A landscape with many peaks, sampled at points; each row gives a point and its height.
A climber steps from a point to the highest of its 2 nearest points, and stops where none of them is higher. Distance is the straight distance between rows; heights are no part of it.
Taf (h 40.6): [-19 -13 -20  -2  10  -8  -1  22   2  17   4  -9  10 -13  14  13  11  21
 -20  -5]
modub (h 35.8): [ 16   5  17   3   2  -9  10  16  -7  -4   2  15   6  13  22   0  -1 -10
   1   8]
Div (h 65.1): [-24  -5 -21  -4   3   5  -2   7  10  -5  -4 -14  -2  -8  -7   8  10  11
 -14  -7]
Peke (h 74.5): [ -1 -15  12  25  -6  -7  -4 -43 -10  10  -5  -2   3 -14  -4 -35 -11  -5
 -11   0]
Gud (h 65.3): [ 10 -17 -13   5   1   7  -9  -9  -6  -2   9  -2  -6  18  -1 -22  10   7
  -3  15]
dumu (h 8.6): [ 15 -21   3 -13  25 -38  10  14   2  14 -29 -15   3  -1   2   9 -17  -5
 -12  19]
bomis (h 65.4): [  0   2   2   5 -16   8   0 -28 -11  -5   4  -1 -19  10 -17 -23 -13 -18
   3  25]
Bop (h 19.0): [  2  -3 -13  -8  14  -6  -3  27  20  11  15   3   8  -1   5  23   9  -1
   2 -15]
bar (h 69.2): [-21 -12   3  18 -18  10  -3 -28  -6   8  -1  12  29  -7   6 -12   0  15
   8  -4]
muku (h 64.1): [ 16 -20 -25  -5   9   0 -12  -5   4   0   9  -6 -13  13 -17 -30  12  10
  -5   0]
pomam (h 30.8): [  3  10  -4 -11  -4  13   7   4 -15 -19   7  -7 -24  25   7  -4  -2 -18
 -17  36]
kuno (h 25.9): [  8  -8 -25 -13  19 -12 -11  30  18  19  22  -2  -2  -4  -4   5  11   4
  -9 -18]
ludov (h 67.4): [  2   6  11  -1  -4 -20   5   2  12  -7  -9   3  -2 -20 -24  -1  -1   1
  15 -21]
giv (h 14.5): [ 14  -3   0  -9  19 -23  12  25  16   6  -9  -7  -6   4   0  24  -2 -20
 -12   9]
Taz (h 61.8): [-17   3  10   9 -27  -1   3 -35  -2   8  -6   9  -8 -16 -23   5 -21 -20
  22  -2]
Zep (h 50.3): [ -5  18  34   7 -11  15   0 -20  -8  -6  -8   7  17 -12  12   5 -11   4
  15 -16]
kevut (h 69.3): [  7  -8 -23  -1  11   3  -9  12  -1   0  16  -1 -13   7   2 -26  14  12
 -12 -12]
pon (h 25.2): [-11  15  -6  -1  12  14   4  24   4   6   4 -11   2   9  28  35   3 -15
 -13   6]
mag (h 79.9): [ -4  -9  10  22 -15  -7   0 -34  -3   7  -7   6   6 -11 -12 -19 -10  -7
   6  -1]
zela (h 38.5): [-15  18   1  -1  -1  34  -1   4 -21 -17   0  -7 -13  10  22  -2  -8   1
  -7  13]
mib (h 39.7): [ 29  -9  12  -4   6 -10   6  13  -9   5  10  18   6  21  27   6   6 -15
   1  26]
redu (h 55.5): [-14   1  -7   3   1  -2   5   0   3 -12 -13 -20 -18  -5 -17   5  -2 -10
 -13  13]
Val (h 43.2): [ -4  19  34   7 -13   0  10  -7  -7 -10 -14   9  13  -7   5  15 -15  -5
  20  -1]
fem (h 31.7): [-10  14 -19 -11  -1   0   4   5  27  -1  -5 -18  -2   7 -19  38  11  -5
  -8  -3]
pezi (h 8.2): [ -8   9  -1  -1  12 -19  14  21  15  -5 -16 -16  -9 -14  -5  26  -5 -11
 -18  -3]
medab (h 63.2): [ -7 -22   4  22 -11  -7   3 -17  -3  11  -6   9  29  -6   5  -8  -2  15
   7   6]
Duz (h 77.9): [-14  13  10  -2 -18  16  -2 -18   0  -8  -2   3  -2  -9 -16   3  -8  -3
  24  -7]
dopu (h 58.5): [  8 -26   3  17   1 -16   4 -10  -6  13 -12   0  17   0   6 -13  -4  14
   1  14]
Pesab (h 10.8): [  1   7  -5  -3  15 -24  17  28  21  12 -11 -20  -2  -4   3  34   0 -18
 -22   3]
lin (h 51.2): [-40  -3 -12 -13  -3  14  -2  -1  16  -1 -11  -7   6 -18 -18  12  12  13
  -6 -15]
botis (h 71.1): [-19   2   5  20  -7  18   4  -7 -22  -9 -10  -2   5  -1  22 -11  -4   7
  -5   7]
gisil (h 35.9): [ 26   2   5 -15  -2  -2   7  11  -5  -6  14  13  -6  25  12   3   3 -18
   0  27]
lebit (h 69.0): [  4  -7  -4  11  -9   9  -4 -21 -16  -6   1  -4 -12  14  -2 -32   0  -5
  -8  21]
Mus (h 10.9): [ 26 -16  -1 -20  28 -30   8  19   9  12 -15  -9  -7   6   6  11  -4 -21
 -13  18]
zedo (h 50.4): [ 26 -26  -3   3  23 -19  -5   9 -15  25   2   3   5   9  24  -8   6   6
  -5  21]
nozi (h 32.9): [ 14  16   2 -22  -2   5   9  13  -3 -17  13   4 -20  22   4   3  -1 -24
  -8  25]
Kosi (h 75.4): [-10 -10 -20   6   4   3  -3   5  -2  -4   2  -8  -4  -2   0 -11   9  14
 -10  -3]
zazak (h 54.5): [ 11  15  26  -5 -16 -12   2 -18  -3 -11  -2  -2 -18  -7 -25  -9  -6 -22
  14  -1]
sirad (h 48.5): [  5  22   7  -5  -2  13  -9  -8  -6 -13   9   1 -18  -4  -7 -25   9   0
   3 -29]
zatu (h 42.0): [  1  20  13  -4  -5  41  -7 -12  -9  -7   3   4   0  -1  15  -8  -4  13
   9 -16]
sulib (h 57.6): [ 10  -6   5   9  -4   1  -6  -3  -2   5  11  20  28  12  14  -1   7  19
  15 -11]
Vif (h 36.4): [ -6 -24 -15   3  11 -20  -1  14  -2  20  -5 -10  10 -12   8   7   1  21
 -18   7]
dabu (h 54.3): [ -6   4  -4  -4  -3   8  -9  -7   6  -3   6  10  11 -14  -6 -17  10  22
   7 -36]
soz (h 44.1): [-14   1 -21  -2   1  -4   4  -1  21  -4 -13 -25 -10  -2 -26  20   5  -7
 -16   6]
pak (h 44.2): [  6  21   5 -13   3  14  -3  17  13  -9   2  16  -2  -6   0   8  -1  -1
  18 -32]
migu (h 54.8): [ 16   6  10   1  -3 -12  -4 -16   8  -4   6   5  -3  -9 -24 -25   4   3
   7 -24]
dugun (h 50.6): [  7 -14  -4   7   8  -8  -3  15  -2  16  14  15  21   2  22   2  10  19
   7 -10]
bedi (h 32.7): [-13 -24  -3  13   3 -13   7   7  -8  10  -8  -2  20  -8  17  11   1  21
  -6  14]
riz (h 36.7): [-10  22 -12 -18  -4  14   0   2  20 -13   2 -12 -10   9 -24  31  -2  -7
   1  -2]
gav (h 24.3): [  7   9   2  -4  -3  -1   5   5  -2 -15  -3   0 -15   6  -8  -6   2 -12
   1   7]
bir (h 75.5): [-14   1   8  14 -13  23  -4 -19 -15  -1  -2   7  21   2  20 -10  -3  15
   5   0]
Bifug (h 51.3): [  9   9   4   0  -4  -2  -9 -18  -3 -12   6  -3 -20  -7 -19 -35   8  -2
  -1 -20]
Zedul (h 64.7): [ -2  20   0 -18  -1  15  -1  13  14 -13   1   5  -6   2 -12  23  -4  -4
  14 -14]
tig (h 59.9): [  0   5  12   2 -14  -4   4 -21  -6  -7  -5  -6 -24  -4 -26 -11 -12 -24
   8  13]
gom (h 4.6): [  4   0 -16  -7   3   4  -8   3  14   7  15  -1  10  20  -8  42  15   1
   9   9]
rebi (h 64.0): [ 14   8  11   5  -7  13 -10 -15   0  -5  14  19  22  12   4  -9   3  14
  12 -17]
Lito (h 58.1): [-22   7   5  -1 -22   4  -4 -22   4  -1  -5  -2 -13 -22 -31   2  -7 -13
  24 -17]
vitu (h 11.0): [  4   9 -17  -8  13  -3  -6  18  20  19  17  -4   7  11   4  43  20  -9
  -1  -3]
Rim (h 26.7): [ -1   6  -4  -3  -7  16  -2  -1  -7 -13   7   2  -5  19  -1   0  -4  -3
   5  16]
Zam (h 36.6): [ 16 -17 -12  -3   9 -22  -4  13  -2  20  -2  -1   5 -12  -1 -23  -7  24
 -15 -11]
Nub (h 29.7): [-23 -10   2  12  -2  -4   9   6  -3  -2 -17  -3  17 -10  11  16  -2  10
  -2   8]
Kubi (h 0.7): [  7 -12  -5   1  -4  -4  -2  -1   9   2   5   5  14  15 -11  32   1   2
  16  19]
bapu (h 37.9): [ 25 -10  -6  -8  16 -20  -2  18   0  13   2   0  -9  -6   2 -32  -5   9
 -17 -11]
rapam (h 49.0): [  2   7  -6  -6   4  10  -8  11   9  -2   9  14   4   0   1  -5   7  10
  11 -30]
vav (h 49.1): [ 23  14  30  -9  -8 -20  11  -5   3 -14  -7   8 -10  -4 -15  -4  -5 -21
  10   2]
moda (h 45.1): [ 11  26  23  -6  -3  21  -9 -12  -6 -12  11  10  -2  -1   7 -13   0   3
   7 -29]
Rorok (h 44.9): [-13  -9  -8  -1   6  -3  -2  23   0  13   6   6  17 -13  19   4   5  24
  -4 -18]
tibe (h 31.0): [ -5   8 -14  -6  10  23  -8  16  -1   3  16  -2   2  16  24  28   9  -3
  -3   5]
menen (h 72.4): [ -5  -1   9  17 -23   0   2 -34  -5   6  -1  11  -2  -1 -16  -8 -19 -16
  13  13]
Rak (h 63.4): [-21   6   4  10  -9   5   6  -9 -14 -15 -15 -17 -20  -8  -7  -2 -10 -14
  -4  18]
sidi (h 53.5): [-15  -7   3  -1  -8 -20   5  -6  16   1 -16  -2   0 -32 -34   2  -5   3
  14 -16]
Doto (h 39.9): [-12  19   5   0  -6  40  -6 -10 -20 -14   3  -5 -13   4  14 -14  -6   8
   1  -2]
tel (h 58.6): [ -2  10  10   3  -5  -9  -3  -7   3  -5  -1   2   1 -20 -13 -17   2   8
   8 -31]
bil (h 60.4): [-13  17  22  -1 -20  30  -2 -26  -6  -1  -3   5   6 -11   0   6 -16   4
  25  -9]
tuge (h 29.3): [ -7   2 -10  -1  -4  23  -6  -1 -13  -5  15  -1   4  27  14  15  -1   6
   5  25]
lom (h 45.2): [ 17 -16   3   8  19 -14   3  22 -12  17   9   8   7   9  33   6   7  -5
  -5  23]
Mep (h 32.6): [-21  -5 -15   4  -2  22  -6  -1  -7  -2   2  -6   9  12  16  20   8   9
  -5  16]
Tilir (h 43.1): [-27  -4  -7  -4  -9  -2   0  -3  16  -4 -12  -3   2 -22 -26   7   3   5
   7 -12]
badi (h 68.2): [-24   5   6  19 -13  15   3 -17 -25 -10 -11 -12 -12  -6   8 -18  -7  -5
  -8  14]
Muki (h 54.4): [ 20 -33  -4   2  18 -21  -4  -6 -13  22 -10  -2  13   9  11 -12  -1  14
   2  21]
mika (h 43.3): [ 37   0  18 -14   3 -23   8  -2   8  -6  -7  14  -2   3 -10 -16   1 -15
   4   1]
kulas (h 36.3): [ -7  12  -4  -2   6  27  -1  18 -13  -8   5  -2  -7  13  31  10  -1  -5
  -8   8]
Tuves (h 55.9): [  7   1   6   5 -13   4  -4 -16   6  -4   6  15  15  11 -13  -3  -4   5
  22  -2]
gon (h 21.0): [  0  17  -2  -8  12   4   7  25   6  -4   4 -10 -11  13  15  26   0 -26
 -15  10]
pef (h 30.2): [ 14  -9 -17  -8  12 -12  -6  21  12   9  15   8  -2  -3  -9 -12   9  14
   1 -23]
Rig (h 22.2): [ 12   4  11  -2   8 -19  12  12   1  -8 -12   0 -14 -10  -6 -10  -1 -10
  -6  -2]
lagi (h 39.8): [ 35  -5  10 -15  15 -25   5   6   6   5  -6   9  -5  -1   1 -27  -2  -7
  -9  -8]
tova (h 33.6): [  6 -14 -15  -7  10 -21  -1  19  12  10  -1  -2   1 -14 -12  -3  -2  16
  -9 -14]
Noruf (h 71.6): [  0  -8  10  26  -8   4  -2 -33 -19   0   0   0   4   4   8 -34  -5   0
 -13  12]
tava (h 36.2): [-23  -9 -17   5   9   9   0  14  -5   6   1 -10   9   0  25  19  11  11
 -16   6]

Two climbers start at each pair of points below. Name the first point that both come to, or write never.
Mep, zela => never
fem, pon => never
bedi, Rim => Taf
Nub, gav => tava

Where does a climber stop that starts at each point below?
gon => ludov
tuge => rebi
Zam => lebit
